A landscape with many peaks, sampled at points; each row gives a point and its height.
A climber steps from a point to the highest of its 2 nearest points, and stops where none of them is higher. Distance is the straight distance between rows; heights are no part of it.
Sed height 736: [ 26  12   4  15   4 -41  -3 -11  11   5 -15  39  49   4 -37   1 -10  12
  -3  44  20 -14 -11  21 -23 -20  -2  15  13  15 -12 -17 -21  12   4 -10
 -22  -7  35  40  -5 -25  13 -16 -19]
Lerul height 566: [  1  14  -8  13  16  -3  35  20 -34  -9   1 -28 -18 -27 -13 -28 -23  24
  11  15   9 -20  24   8  21   5 -14  18 -20 -49   2   0 -23  -4  -7  17
  30 -17  -6 -24 -54  30   9  11 -29]
Teru height 618: [-63 -27  18 -40  -9  28  11  12  -8 -36  19 -42 -45 -39  46  -7  -4  11
   7 -29 -26   7  10 -39  17  -4   9 -37  -2 -30  14  -4  22 -10 -14  -4
  20 -15  -4 -66   7   2 -14  16   0]
mato height 682: [-17 -24  20 -19 -19  36  12  11  -2 -19  -3 -45 -43 -21  26   2  12  -2
   9 -41   3 -11  14 -33  19  32  29 -48 -15 -26  22  -9  29 -21 -28   3
  -2  -6 -31 -52  -8  11  -2  15   7]
zul height 290: [-11  -6   2   8   8  -7 -24 -29 -12  46 -30  -1  55 -15   8  45   1 -22
   5  17  -5 -15  13  30 -27  13   5  17  43  61 -10 -17 -17  27  35 -18
  13 -21  49  60  -8  31 -13 -23  12]
rupe height 426: [-19   5   8   9   4  12   3  16  31 -28  18  -4 -60 -16  10 -17  -3   6
 -45 -12 -26  34 -10 -34   4 -32   7 -19 -22 -21  -4  17  32  -1 -21   2
   9  22  -1 -54  16 -16  -3   3   1]
Vusi height 473: [-18 -21 -39 -16 -40 -14  -7  30  -6  43  21   6  20  12  56  24 -13 -15
 -10  -5 -12  14   8  -3  -3  23   1   6  42  25 -16  13  -3  17  12   3
 -24  -7   6  -7  11  31  -3  19  24]
mopag height 556: [ 19 -30   7  -8 -26   6  -9  -3 -15  15  33 -12  13 -29  23  36 -29  -8
  29  17  -3 -16  25   4   2  34 -33  -1  27  -6   6  21  -8  11   2   9
 -12 -17   8 -17   5  42  16  17   6]
Gimiv height 282: [ -6  17  -4  10  10 -22  14  28  -7   6 -14  36  29  12 -44 -22  -6  37
  -1  17  49 -32   1  16 -16 -18   7  58   4   8 -25  -2 -53 -25 -25  -9
 -24 -25 -19   2 -32  15   6  15 -16]
Seko height 632: [ -8 -52  24 -28   3  39 -10 -20  -1 -13  50  -3   1 -37   8  11 -36  18
  43  15  24   6 -20  23  13  16 -10  19  44 -24  17  -6 -29  10  14  -6
  30 -27 -14   6   9   6  16  14  -7]
reruk height 196: [ 18  12  -2  -2  11 -23 -28  -8   8  18 -51  38  50   2 -12  25  18 -12
 -13  -2 -26  -9   8   8 -35   3  15  11  18  71  -4  -8   0  38  -7 -30
 -33  15  27  58  37   7  -9 -23  35]
Bas height 541: [-10 -25  13  -8  18   9  16 -48  -9   3  33   7 -18  12   8   3 -24  -9
 -17   3  11  40 -17  -5  -6 -30  46  17  -4 -11  15 -34   2   8  28  24
  47 -17 -19  24  14 -18  -9 -14   0]
sinur height 334: [-10  12 -16  -7   9 -27 -13  12 -18  14 -19  -7  20  -5  18  -1 -30 -10
 -32   7 -10  -8  24   9 -28   8 -17 -27  13  33 -26  -6   8  26 -24  16
 -15 -17  27   0 -23  39 -27  -8   6]
reri height 641: [-29  -7   3 -17  13 -19  27 -18 -37 -23  10 -27  -3  18  19 -20  -2  -7
   2 -37  -3  10   4 -24   7 -11  33 -14 -31 -11  12 -39  -5 -12  28  28
  36   1 -33 -10 -21  -2 -16 -20   4]
vutuv height 271: [  5 -14  26   2  21 -29 -15 -32 -17  30  -7  17  70   0  -3  37 -19  -6
  13  23  17   2  -7  39 -24  -3   3  43  22  43  -6 -44 -44  15  26  11
  43 -31  47  40  -3  11 -10 -23 -21]
Nam height 595: [ 41 -22  -2 -12 -16  10 -18  12 -17  29  -2  -4  33  -6  12  23 -17 -12
  14  16   6 -17  26  26 -12  56 -17   8  56  13   3  18 -12  27   4 -11
 -26  -8  -1  26  -9  44  10  14  12]
miba height 251: [ 11  -7 -12  -9  12   2  -6  37  17  13   9  32  12  -6 -32 -20   5  36
  -4   3  35  -4 -13  22 -13   4  11  59  36  15 -28  14 -31  -9 -30 -34
 -28 -15 -35  13   5   7   4  11   3]
Kired height 180: [ 51  -1  14   5  20  16  -6 -18  11 -16   9  -3 -18   0 -26  -4  16  -4
 -19  -3  -4  26  -8 -16  -8   8  33 -16 -27   5  14   0  30   9 -18  -6
 -10  19 -56  27  10 -19 -16 -28  20]
Ret height 195: [ 44   8  13  11  17  -9 -17 -40  -4 -17 -20 -12   4  -1 -31   4  -3 -15
 -19  22 -10  -5   5  -2 -24   8   3 -37 -37  18  13 -19  27  14 -17   8
 -15   9 -13  30  -1 -12 -22 -28  25]
Rab height 151: [-37  42 -36   6 -23   2 -21  18   8  34 -33 -15  10  32  41  16  36 -11
 -12 -24 -22   8  -7 -22   8  14 -17 -30 -23  45 -26   1  38  18  15  12
 -23  19  16   1   1   1 -25  -3  22]
sesus height 332: [ -2 -16   6 -27 -17  58 -18 -26  -8   6  30 -22  -8   1  24  29  -3 -22
  -2   3 -13  20 -11 -17   4  17   2 -12   3  30  15   7  23  17  -1 -12
  -7 -15 -28   6  23  32  -8  -1  46]
leb height 673: [ 37  27 -35   9 -41 -17   7  21 -13  18   3  -8  -4  40  14  10   3 -25
 -22   0   3  11  24 -18  16  31  -2 -10 -31   4  -2   1  23  -3  -8  22
 -20  16 -16 -26  15   3   7   7  32]
Rav height 828: [-22 -14  31  -4   1  10  11 -26  25 -21 -24   7 -13  23  16   6   6 -19
  -6 -35   0   9  -7 -36 -23 -15   6 -39 -12   5  21 -27  -3 -16   2  21
 -12  32 -14  -1  13 -20   1   2 -10]
Vogu height 735: [  6 -15 -16 -11 -17 -49 -10  37  -3  21  -1  60  67   7  18   9  23   8
  15  -6 -18 -12  18  11  -6   6   3  34  47  30  -8  22 -36   0   6 -27
 -32  24  24  11  28  18  15  13   6]
bap height 141: [ 13 -23 -20 -12 -20  32  19  23  14   2  21  -9 -38   0  -5 -13  -1   6
   1 -18  23  13 -29   7  24  12  44  23  20 -31  13  18  11  -6 -19 -16
   5 -12 -44  -4  -2  -9  21  17   4]
giva height 505: [-28 -33  10 -22 -12  58 -16   7  17 -16  24 -27 -29 -49   7  -2 -12  16
  21  -9  -3  -6 -46  11  27  -4  -8 -15  23 -28  14  47  23  20 -27 -40
  13 -41  -5 -20 -14   0  12  16   6]
Kaz height 163: [ 22 -13   5   1  12  34   7  -4  27  -3  18  14 -39  -1 -32  -4  -3   9
 -27   4  22  32 -25   0  -8  -7  45  16   2  -7   4   8  17   0 -31  -6
  -3  -9 -57  14  15 -12   4  -3  10]
vofi height 770: [ -8  26  12   5 -14  21  -3  -9  31 -16 -39  18  -9  43   7   7  40 -18
 -14 -29 -18  22  -8 -33  -4  -7 -13 -29 -47  31   9  -4  12 -21  -8  13
 -27  48   1 -17  38 -27  -5   8  13]
Lus height 117: [-57  -4 -28  -2 -31  15 -28  46  10  46  -8  15  13  14  31  21  41  13
   4 -35 -28  -5 -10  -7  -4  17  -6   8  10  46 -37  65   1 -20   6 -24
 -27  14  16 -40  24  21 -21  21  29]
leted height 321: [-12   6   7  18   1  20  16   4   2 -16  -9  -3 -86  -1 -34 -24   7  21
 -40  12  21 -16  -5  14  26 -19  31  11   8 -76  -6  -4  12 -14  -4  12
  17   4  -8  -4   8 -27  32  18 -13]
dal height 589: [-20 -19  29 -14  24  11  21 -44 -29 -37  21 -20 -39 -10   5 -15   1  -2
   0   0  -1   7   5  -4  11 -19  31 -15 -19 -52  13 -33   9  -9  38  22
  42  -1 -20  -6  -3 -15   0 -21  -7]
busop height 734: [-33 -21   9  -5  19  19  -3 -21  27  -8  14  20  -7  -2 -15   2  20  18
  26  -8   4  12 -21 -11   1 -27 -20  51   2  12   3  27 -19 -17  11 -30
  16 -10 -22  11  22   9  -2  -3   1]
zage height 539: [ 11 -18  28 -10  40  -4  -3 -27  10 -17   7  13  16 -13 -13  -5 -24  13
   3  28  31  15 -10  33 -20  -8   0  17  30 -16  -2 -47 -32  -1  30  20
  43  -7  26  30   5 -37 -15 -17 -34]
rikil height 694: [  1 -16  20  -1  16  16  10 -10   5 -11 -13 -21  -3 -19 -13 -10  -9   5
  24  -2  32 -23  -5  20  -7   8   0 -15  22 -33  18 -23  -9  -9   1   7
   9 -15   2  23 -40  -3  11   6 -40]
lifuf height 720: [ 34  35 -10  -2 -22   5 -16   2  -2  10 -11  12  12  48  17  17  24 -25
 -17 -12 -26  34  14 -27   4  20   5  -9 -45  43   9  -3  35   5  -6   9
 -27  36 -15   2  51  -3  -7  -6  40]
nagav height 558: [-61 -33  19 -46   5  51  -1  -7  -1 -42  18 -22 -39 -33  18 -18  -7  17
  26 -10 -12   0 -13  -6  16 -22 -19  -7  17 -31  16  15  -4  -9   0 -20
  31 -25   1 -24  12   2  -4  13 -11]
mir height 269: [ 27  24 -21 -17  14 -11  -5  -3   7 -11 -17 -15  -5   2   1 -31 -15 -16
 -17  39 -20  10  11  23  -7   9 -39 -39   8   9  -6 -17  10  23  12   0
   6   8  31  23  -4 -22 -20  -5 -11]
poza height 674: [ 38  33  -9  29 -14   4  -5  -8  15  -7 -24 -34 -33  11 -10 -19  28 -24
  -9   5 -12  -4  12  -1  24  15 -12 -56 -40 -24  12   6  43  -4 -13   4
 -14  19   1  -5 -20 -46  -2   0   2]
vago height 683: [ 31  -4 -19 -21   3 -26 -10  28 -13  22  13  44  60 -17  -1  -8   2  19
  20  43  -7  11  12  35   3  18 -24  54  52  15 -14   1 -46  22  22 -27
 -11  -1  24  37  23  15   7   4   8]
regov height 555: [-62 -26 -20 -33 -50  45   5  27  27  21  22   1 -30  -1  52  11   1   7
  -2 -27 -16  32 -47 -34  27  -8  19  -1  12   2  13  25   1  -5  -2  -6
   4  -9  -7 -52  22  -3   6  40  17]
ded height 798: [ -6 -12  11   7 -14 -51  -7  11  30   0  -6  58  51   4   4   9  17   2
  -5   8  -2  -1   0   4 -25 -32  -7   3  34  25 -12  11 -19  -4   4 -17
 -38  14  41   4  16 -18  19   2 -19]
kuvik height 511: [  5  18  -1  20  22 -12  20  22  -9 -28   0 -17 -31 -19 -27 -31  10  19
   0 -13   3 -11  12  -5  24  -2  -2  11 -24 -44 -10   9  -1 -16 -13  -1
  21  12 -24 -25 -21   0   4 -11 -12]
vokul height 136: [-45   8 -16  18 -19  39 -35  18  12  43 -19 -20   3  -8  41  34  40  -4
  -3 -35 -28  -3  -8 -12  -3  28  -3 -25   7  42 -27  49  44  15   4  -6
 -25  16  18   1  -3  20 -27   1  36]
maf height 644: [ 41  11  -9 -17  36 -27  -3   7 -33   6  -7  17  60 -27 -11 -13 -20   9
  11  26 -19   0  19  29 -12  25 -27  36  16  16 -15 -23 -34  35  12  -4
   1   2  16  36  -5  27 -19 -23  -5]
Gof height 744: [ -2  13 -10   0  14 -25   6 -26 -16   2   0   1  39  32   4   2  15 -18
  37  -8 -18   2   4 -10  20  -6 -16  15 -22  25  13 -12 -10  -6  47  -4
  17  16   3  33  10  -2  -3 -22   2]
zev height 330: [-37  11  -9 -26  22   0  13  -9 -22 -12 -12 -24 -34  10   9 -28 -43  -4
 -33  -4  18   3  15   7 -12 -27  14 -31   2 -13  -2 -38  13   6 -16  39
  29 -32  19  -6 -19   5 -15  16 -13]
komo height 509: [-31 -27 -30 -15 -53  22  -3  23  25  40  31 -11  -9   1  70  29 -11  -7
  -6  -2 -14  33 -31 -20  17  17  -1 -24  37   4   2  15  20  36  17   3
 -13  -7   6 -23   8   3   8  23  21]
Pobo height 506: [ 19 -22  -4 -16  -4  -3   3 -25   3  28  22   4  14  24  20  10 -23 -31
  -9  21  19  36 -19  16 -18   6  32  13  28  26  16 -42  -7  16  30   8
  31 -20   4  49  11 -11  -7  -8   4]
Pepos height 664: [ 33   2  20 -10  33  17  -2 -15 -41   3  10  -2  51 -36 -16  17 -12  22
  36  46  -9 -18  19  20  -9  32 -37  45  -5   2   2  -5 -28  21   4 -11
   5  -7  -3  31  -6  51 -13 -20  -2]
vemom height 631: [  5  22   1  33  -3 -47  20  -3  -9 -25 -25  -7  16  20 -18 -20 -30  -3
   9   0   9 -31  -5   2   1 -24  -9 -30 -15 -15   2 -29 -36  -1  17  30
  -7  16  45  -7 -36 -21  14  -5 -24]
bobi height 76: [-39   7 -12 -19 -14 -26   2  27 -20  12 -18  26  25  16  -7   7  11   6
  17   2 -18 -23  25 -12  -9  -7 -27  37 -15  34 -16  29 -43 -32 -20  -3
  -9   5   9 -31  16  42 -11  20  -2]
Kofid height 428: [ 44  21  -6  19  -3   6  17   2  -2  -4   9   5 -19  24 -39  -2  14  -6
   8  14  24 -10   8   5  26  17   4  39 -12 -27   4   1  -8 -24   9  -5
  -3  18 -36  29  15 -14  26   2   2]
zoka height 467: [-17 -19  21  12  -7  15  -3  15  29  -9  27   3 -28 -26  11  12  14   6
  -1 -39 -27  19  -6 -45  10  -7  10  -8 -26  -5   5  44  17 -22 -26  -7
   1  15 -24 -73  25  -1  -2   4  14]
bunis height 681: [ 36  35 -12  24  -4 -53   9  16  -8  -3 -30  11  37  11 -21  -9 -14  -4
   1  21  -3 -30  11   9  -6   3 -15 -16 -10   4  -7   0 -15  11 -14   6
 -31  10  34   4 -23   1  14  -4  -7]
laf height 420: [-13   2   3 -11  11   9 -17  20 -13   9 -32   1  16  27 -17  -7  32  -6
   6 -62  -1 -12   6 -18 -10  16  11  27 -32  54  -3  21 -16 -31 -22 -13
  -7  15 -38 -18  14  27 -29   1  21]
vekuf height 302: [-10  -8 -12 -28   2   9   0  -8 -15   6  23 -34 -31 -12  30 -10 -43  -8
 -23  24   5  15   0  14  -5  -6   1 -30  18 -13  -1  -6  34  28  -9  17
  28 -48  17 -14 -22  12 -13   6  -3]
Gog height 232: [ 43 -15  20 -11  20 -36 -19 -33 -34  -3  -1  34  70   2 -11  30 -12 -16
  20  -3   5 -14   9  -2 -29  13  20  36  -7  29  18 -36 -19  21   9   6
  -7   7   3  50  17  13   0 -42  21]
Vos height 457: [-13 -31  29   8  -2  40   0 -27   2 -19  25 -38 -46 -48   2   8  -7  10
  12  -5   7  -6  -7  -3  13  -7  17 -29   0 -57  25  17  49  -3 -27  -5
  16 -41  -8 -16 -28   2  18   5  -9]
vok height 320: [-23   9  13  23  17 -16  15   8  -4 -13 -16  37 -24  12 -44 -20 -25  36
 -23  16  56 -32  11  12 -17 -41  22  27  12 -35 -21 -21 -42 -27 -17  25
 -10 -12  -9  -5 -14  -9  24  32 -20]
mapus height 250: [ 26  -8   2  -8  10 -36  -1 -15 -39  16   6  21  61  21 -18  17 -29 -13
  18   2  31 -12   3  14 -18   1  17  68  -1  27   8 -54 -57   1  18   4
  15 -14  -1  46  -2  11   1  -9   4]
fafib height 712: [ -5  21  13  24 -17  36  10   2  22  -9 -25 -11 -39  21   8  -8  49 -11
 -30 -47  -9  32 -17 -35  19   0  28 -38 -60  -4  15   5  39 -23  -9  15
  -5  45 -19 -41  10 -42  -8  -4   4]
vuz height 54: [-15  -7  -1  18 -22 -57  17  15 -27  14 -11  15  41   4  -3  18 -19   3
  29  -5  -3 -42  27 -18 -14  -1 -14  15 -19  -2   8   6 -44 -28  -6  23
  -4   0  16 -30 -21  36   9  13 -24]
gomeb height 625: [ 32  11   7  11  -1  10  -6 -28  -2 -20  16 -36 -48 -21  -3  -4  -1 -17
 -20  41 -19  11  22  -9  13  10 -14 -46 -31 -35  11   5  46   9 -17  14
   9   3  -9 -21  -3 -18  -7 -12  14]
Novuf height 693: [ 10   3 -21 -12  -1 -20  13  -6 -20  11  26 -15  19  21  23  -5  -1 -26
   3 -26 -11  24   0 -19  12   6  25  17 -20  16   7 -15   4   6  21  11
  18   1 -44  18   1  11 -17 -17  28]
nufu height 183: [ 12   9   4   5  13 -17 -39 -12  10   4 -33  31  41 -10  16  19  26 -14
  -6 -19 -60   4  10 -12 -20   3  -6 -24   0  50  -4  19  30  28  -3 -17
 -37  36  26  33  37  -6 -21 -30  31]
Guges height 310: [-26  21 -28   8  -2  -3 -14   5 -15  45 -39 -14  31  -5  13  21  -1 -15
 -18  16 -16 -26  22  19 -21  12 -12  -2  37  54 -31  17   2  28  12 -11
 -15 -11  43  39 -20  40 -24  -6  13]
Rufo height 793: [  1  20 -16  14   9 -15  -6  -4  19  16 -11  19  21  25 -18   2  35  -3
  16  -8 -15  -3 -10   5   7 -15 -13  28  -9  37  -5  26   6  -6  14 -29
  -3   2  -7  21  12   1   2 -16   3]
Moso height 579: [ -4  17   2  -1  16 -37  21 -14 -15 -13  -2  13  15  25  -9 -21 -30  -3
  -4  27  21  -4   2  23  -4 -29  -8  17   6 -10  -7 -39 -54  -4  31  28
  37  -5  36   4 -10 -16   0   1 -26]
zono height 577: [-11  14 -14  33 -13 -53  19  18  10 -15 -24  -4  -2  37  -9 -27 -26   2
 -20 -41  20 -16 -26 -22   3 -36  33 -33 -12  -7  -4 -22 -15  -4  -7  29
 -14   6   7 -25 -37 -28  11   3  -5]
Kamek height 311: [  2 -23  14 -27   4  18 -10 -44 -31   0  35 -24  -1  -4  28  24 -19 -12
  -6  23  -4  21  13   2 -16   5   2 -23   0  16   5 -20  25  18  13  20
  15 -32  -5   0   6  25 -21 -17  27]
sel height 538: [ 45   1  23  32  29 -40   0 -13   5 -25  15   2   2 -33 -17  -1 -29   7
  -1  41  -4 -12  16   7 -19  -8 -23 -18  -6 -48   0 -20  -1   5   6  20
  12  22  39  -5  -8 -29   6 -15 -30]
Meteg height 213: [ 16   1   6  -3   6 -34 -16  -1 -10   2 -50  28  59  16 -27  11  -6 -10
   8 -27   3 -34   1  -4 -31   1  16   7   5  58   4 -29 -36  11 -11  -5
 -38   9  16  41   5  13  -5 -21  17]
Seran height 624: [ 27  31 -19  12   8  -9  18  23 -13   7 -17 -13  -3  -4 -29 -30 -19  15
 -15  41  15 -17  17  29   0   3 -21   2  -3 -18 -14   0  -8  11 -21  -3
  -3 -21  11  -4 -51  22   1  10 -24]
duna height 669: [ 16 -19   9  11  -5  34 -20   3  56  -7  14  21 -16 -18 -10   1  28   0
  11   4  -7   9 -27  17  -1  -4 -34  -5  28  -2  -3  32   2 -10 -11 -40
 -33  13  -1   4  26 -31  18  19  -5]
tivus height 390: [-34  12 -10  16   0   0  -2   7  17   7  -6  -7 -27   9   6  -3   1   0
 -34 -19  -5  12 -17 -18 -10 -29   7 -22 -27  14  -6  14  44  -2 -29   8
   3 -11  -1 -22 -14   3 -16  -8  -1]
kek height 392: [ 13   3   7  16  18  12  14 -24  -6  -6  20  10 -31  -5 -42  -6 -14  34
   5  37  38 -10  -5  23   4  -2   8  54   8 -55  -5 -18 -16 -13  12  15
  27   0 -24  34   1 -17  29  -5 -12]
Feriz height 356: [-23  -5  24  27  31   6   8 -20 -10 -21 -23  15 -54   5 -45 -20 -10  34
 -30  -4  35 -30   5  -3   8 -26  26  25  -1 -60 -12 -29 -22 -17   6  29
  18  13 -25  16   8 -20  24   7 -11]
viguk height 293: [ 18  35 -30  -9 -11  -3   3  28  18 -13   5 -15 -31   1   6 -28   2  -4
 -22  45 -18   5   6  22  14 -10 -42 -32  13 -21 -17  13  21   8   0 -22
 -12   8  34 -18 -11 -31   2  13 -15]
pog height 359: [-13   4 -15 -16 -10  39  -8   6  -4  14   2 -29 -25   0   4   6  13  -7
 -11  -8  -4   1  -1  -2  15  14 -11 -11  -8  18  -7  30  30   0 -33  -6
   3 -23 -18 -22   0  31 -10   7  19]
sidod height 581: [ 22  -6  18   3  33   6 -11 -33   5 -32  42  -8 -23 -43 -19  -5 -17  13
  -7  50 -12  19   4   5 -10 -13 -14 -11  -8 -33  -3  -1  22  12   5  -1
  22  -4  -2   5   6 -15 -11 -28   0]
Roli height 88: [  9   0 -33   2 -28  13  13  48  15  37   3   3   7  31  23   1  38  -7
  11 -66  -1  14 -20 -10  25  28  31   2  -1  23   3  31  13 -17  18 -23
 -12  22 -34 -18   4  -2   0  12   7]
niraz height 360: [-38  11  -2  -8  18 -19   3  -3  -1   0 -16  -2   2  10  -8 -12 -15   0
 -16 -12   9  -8   1  -1 -21 -25 -10  -3  -8  25 -14 -14  -8  -3 -16   9
  10 -27   5   0 -19  25 -20  -1 -12]
sige height 680: [  0 -44  21  -1  10  22 -21 -21  39 -12  36  16  10 -39   2  10  -2   8
  29  18  -8  24 -30  11   1  -9 -30   9  44   0   4  19  -6  10   8 -25
   9  -3   5  20  27 -10  11   1  -2]
Kirut height 513: [ 23 -23   7  13 -19 -15   0   9  18  -1  32   4  -3 -27  21  26  -6  -9
  12  -4 -24   5  12 -26   2  15 -19 -13   6 -11   4  27  14   3  -8  -2
 -20  11  -6 -38  25   6  14   1   9]
fep height 627: [ 15  56 -27  24 -22 -18  10   1 -20  -8 -27 -38 -18  38  -2 -18   2 -19
 -13   6   2  -2  20 -13  31  17  -6 -38 -48  -7   4 -11  25  -3  -2  33
   1  19   0 -20 -20 -12   1  -7  17]
luzu height 653: [-47  11 -12 -19 -34  54   4  12  12  12 -20 -23 -27  30  29   8  58  -7
   0 -51 -10  28 -32 -38  24  13  21 -12 -45  20  16  15  34 -25   4   1
   5  16 -20 -35   8 -10 -10  14   7]
gem height 461: [ -4  14  11  -1  22 -12   1  23 -23 -21 -19  -9  11 -10 -33 -23  16  17
  22 -31   0 -23  25 -14  10  13 -13  16 -43   5  -3  18 -27 -31 -28  -1
   5  12 -33 -28 -11  30 -20 -12   1]
bobu height 365: [-35 -21   1  10  -8  -4  20  -4  16   1  21   4 -32   0  11  -6 -21   7
  -9   4  24  13 -21  11   4 -46  25  -2  28 -47   9  -5  13  -9  18   7
  29 -32  22  -3 -18 -32  27  13 -47]
pusen height 462: [ 49  38   0  21  -3  11   9  -2 -15  -4  -1  -2   3   0 -30   3  18   4
  29  33  -7 -14  23  11  31  20 -52  25 -26 -24   4  25 -10  -6   3 -10
  -9  13  -5   9  -1   6  23   2  -9]
sor height 167: [ -9  34 -17  19   6 -28 -28  24  18   5 -25   6  20   5  15  -3  23  -6
 -10 -24 -44   1   1  -4  -4 -12 -31 -42 -10  31 -21  23  28  17  -3 -18
 -28  27  38  -4   2  -9 -18 -12   0]
zos height 540: [ 13 -18  48   4  51 -14   3 -46 -12 -41  17   1  11 -14 -16  -7  -9  17
  22   2  19  -3  -4   2 -11 -10  13   6  -7 -37   6 -43 -19  -6  40  14
  34  15 -15  20  -9 -32 -10 -43 -20]
dit height 725: [ 37  24  -8  32 -13   7 -10   4  41  -2 -12  -4 -14   1  -5  -5  45 -17
  12 -18 -20   1  -1  14  17   1 -30 -32 -15 -15   0  27  23 -16   0 -27
 -36  29   5  -3   3 -54  12  10 -15]
Sodak height 324: [-24  13 -34 -19 -16   4  15  21  22  -1  17  -7 -31  14  11 -34  10   1
 -29  32   4  22 -29  23  19 -34   1  -7  28 -14 -10   8  19   8  18 -27
  16 -22  28   1 -15 -30   5  15 -27]
tel height 500: [ 40  26   7  26  18 -22  21   8 -13 -11  16  14  26 -31 -20   1 -14  21
  27  54 -13 -10  18  16   7  -2 -52  26 -12 -43  -3   9 -19   6  13   6
   3  17  38  -7 -10   3  18  -6 -36]
Did height 214: [ 52  -6  28  22  23 -27 -21 -39 -11  -9  -2   3  52 -27 -26  14  -1  -3
  29   3  -8 -24   5   3 -25  15   5 -16 -11   4  13 -11  10  19   9  -6
 -12   9  -2  42 -19  -4  -7 -45  -2]
Zita height 97: [-48  13 -17  -9 -27 -28 -16  49  10  23  -9  40  26  29  15   6  28  13
 -18  -2  -9 -15  15  -3 -20 -18 -11  10   2  49 -36  36 -13 -25 -19 -13
 -39   9  28 -51  21  21  -4  28   9]
niz height 604: [-25  -7 -18 -31 -45  62   9   6  14   5   7 -17 -42  29  40   8  30 -20
   1 -18  -9  30 -27 -20  35  10   4  -8  -2  -5  23   7  12 -13   9  -8
   3   7 -16 -16  32 -11  17  34  17]
vef height 410: [-21 -33  26   9  11  21  13 -29 -13  -8  33 -17 -52 -40  -2   6 -39  23
  15   3  31  -8  -1  15  19 -24  37   9  11 -74  16  -7  21  -5   6  21
  46 -44   8  -8 -13 -11  27  16 -32]
Muz height 638: [ 21 -14  12 -20  -1  35   0   4  -8   8  -3   0  10  -9 -19   4 -16   7
  26  22  39 -20  10  32 -14  40 -18  22  36   5   3 -21 -36  -6  -9 -11
 -10 -16 -13  40 -16  29  14  23 -19]
tifa height 760: [-18 -22  21   8   0   6  24  -1  12 -23 -19 -17 -31  -4   5 -10  -7  -8
   1 -38  21 -16   2 -15  -8  -2  24 -40   4 -29  24 -20   3 -18 -11  16
   0  -3 -14 -13 -19 -13  11  12 -23]
mase height 113: [  6   4 -22   7 -23  -1  25  41  11   6   2   7 -24  30 -10 -19  27  -7
  -3 -39  30  -4  -5   2  16   8  39  13  -8  -8   0  18   0 -40 -12  -7
  -8  10 -37 -34  -6 -12  21  21  -6]

Where does a climber stop that starts at each point below?
rupe | Rav
kek | dit
viguk | Rav
komo | Rav

Call two points neighbours if one is among the 2 nearest of the other. Go from one point of each pair to the other, from neighbour to neighbour, staying as high as possible. Name the lowest point that can't be avoided.
sige / dit | duna
Rav / Pepos | Muz
Pepos / ded | maf
